Points on a hilly landscape, in no order, each with its height.
From any point a ball rolls to the lowest of the 6 points nearest to it. It stops when none of these is lower. Distance is the straight distance between rows; heights are no part of it.
faz: [134 140 113 135 110  82 107 142 166 130 127 171 127 132 173]  height 4.15
pipug: [132 105 118 166 109 123 117 118 157 153 163 111 149  86 143]  height 1.77
dit: [144 104 147 156  94  90 120 153 170 161 159 146 159 119 161]  height 2.97
rosir: [111 191  91 152 154 192 140 112  71 121  78 100 150 141  82]  height 2.64
sevig: [125 149 124 106 136 100 126 124 122 128 128 141  91 128 140]  height 7.63
vum: [115 161  91 162 129 133 133  85 125  92  96 124 102 145 166]  height 2.84
soram: [133 182 122  90 143 124 152 130  90 108 114 139  90 152  95]  height 2.98
Dep: [134  84 164  86 127 101  90 164 150 138 158 149 110 128 123]  height 6.31
nove: [147 162 144  65 143 148 147 155  65 110 124 133  95 135  50]  height 1.31
Busu: [164  50 174 124  99 121 102 176 155 157 175 103 145 162 136]  height 1.73
Suror: [140 162 145  97 132 170 140 141  63 127 125 109 109 117  61]  height 2.87
bar: [115 115  99 193 124 133 139 118 179 150 138 118 177  83 164]  height 3.51
dapa: [131 147 110 162 102  87 106 143 177 120 118 170 141 146 196]  height 3.44
rasi: [123 154 119  84 152 102 123 113 115  98 101 173 104 163 130]  height 4.56
das: [147  66 150 152 104 132 119 149 153 160 178  93 147 102 136]  height 1.37
gagos: [119 177 107 133 154 180 154 103  83 137 109  96 138 113  87]  height 1.11
zesal: [142 134 155  77 134 151 137 140  79 127 143 105  88 113  68]  height 4.84
git: [117 143 111 112 144 109 131  99 112  70  64 168  88 193 153]  height 2.14
lapo: [132  90 147  97 142 171 119 124 110 133 166  68 100  93  97]  height 6.61
punon: [126 130 173 128  95  75 145 179 179 158 113 174 206 144 188]  height 3.19
pege: [144  85 173 109  98  91 107 170 165 153 151 151 147 136 146]  height 2.54
Ruf: [144  79 140 184 104 127 147 140 176 165 153 107 192  98 155]  height 1.34
tutez: [110 176  91 160 130 161 145  86  85  89  71 112 114 165 116]  height 2.67
zenag: [132 116 145  96 122  95 107 142 145 136 154 156 110 120 125]  height 8.01
Tefe: [128 168 118  82 164 109 142 119  88  78  87 183 106 188 100]  height 2.80
pamu: [131 140 109 150 113 108 114 120 158 139 151 134 131 101 154]  height 3.46
lubam: [135 184 111 124 138 138 150 117  79 112 102 119 110 138  97]  height 2.88
kof: [131  59 133 175 119 139 126 128 167 159 164  92 173  93 142]  height 1.12
sir: [124 122 126 126 125 136 128 107 131 142 155 105 115  95 122]  height 5.99
muvez: [124 167  97 158 124 160 146 106  65  78  61 136 106 181 112]  height 2.59
ponam: [118 117 132 121 144 170 143 110 107 142 144  80 116  88  95]  height 5.69
buso: [120 154 120 123 148 160 146 101 107 138 126  91 124  97  96]  height 4.49
Vutan: [102 111 116 129 150 169 138 102 128 152 146  89 134  70 112]  height 3.90
kevek: [125 133 151  58 165  88 112 132 126 110 138 177 104 123 117]  height 6.77
zosal: [153  61 168 159  87 127 129 160 157 167 172  93 177 128 148]  height 1.30
fakob: [127 181 125 126 145 199 133 135  57 135 116 106 148 114  51]  height 2.76
Foruv: [145  78 152  98 119 116 100 140 133 139 169 118 101 119 118]  height 1.36
Gozus: [121  81 118 177 117 145 138 128 176 161 154 105 180  81 147]  height 1.53
nisa: [116 155 118 146 121 145 146  99  76  52  44 148  97 192 127]  height 2.50
fase: [144  37 140 142 129 168 114 153 156 154 181  57 155 121 119]  height 1.76
kir: [112 140 100 158 128  96 106 114 162  86  93 174 110 168 189]  height 2.94
ser: [116 157 113  99 155 111 133 111  99  68  65 175  99 188 129]  height 1.14
Ter: [101 167  84 149 149 161 146  84 116 120 101  96 119 119 130]  height 3.06
zum: [121 105 158  59 145 100 108 144 133 128 157 153  93 120 106]  height 7.61
zunos: [119 152 104 128 128  85 110 113 152 113 107 162 100 155 171]  height 0.99
mit: [151 126 154 178  81  90 149 160 170 160 136 139 186 128 193]  height 3.11
fip: [124 115 149  99 128  70  96 156 161 141 134 189 144 137 147]  height 4.50
Mumip: [ 96 133  93 151 145 157 139  98 151 151 133 103 137  87 134]  height 3.58

Two balls start at each pair of points below. Name the first point that both come to, or write none.
fip, mit -> none
punon, kevek -> pege
Busu, Mumip -> kof

Call two points neighbours if one is among the 6 nearest of the other. Go from one point of each pair to the other, from neighbour to neighbour, staying as low as possible. Name the highest point that can't be avoided.
gagos, zunos -> rosir
kof, zunos -> dapa
nove, ser -> fakob
ser, zunos -> git
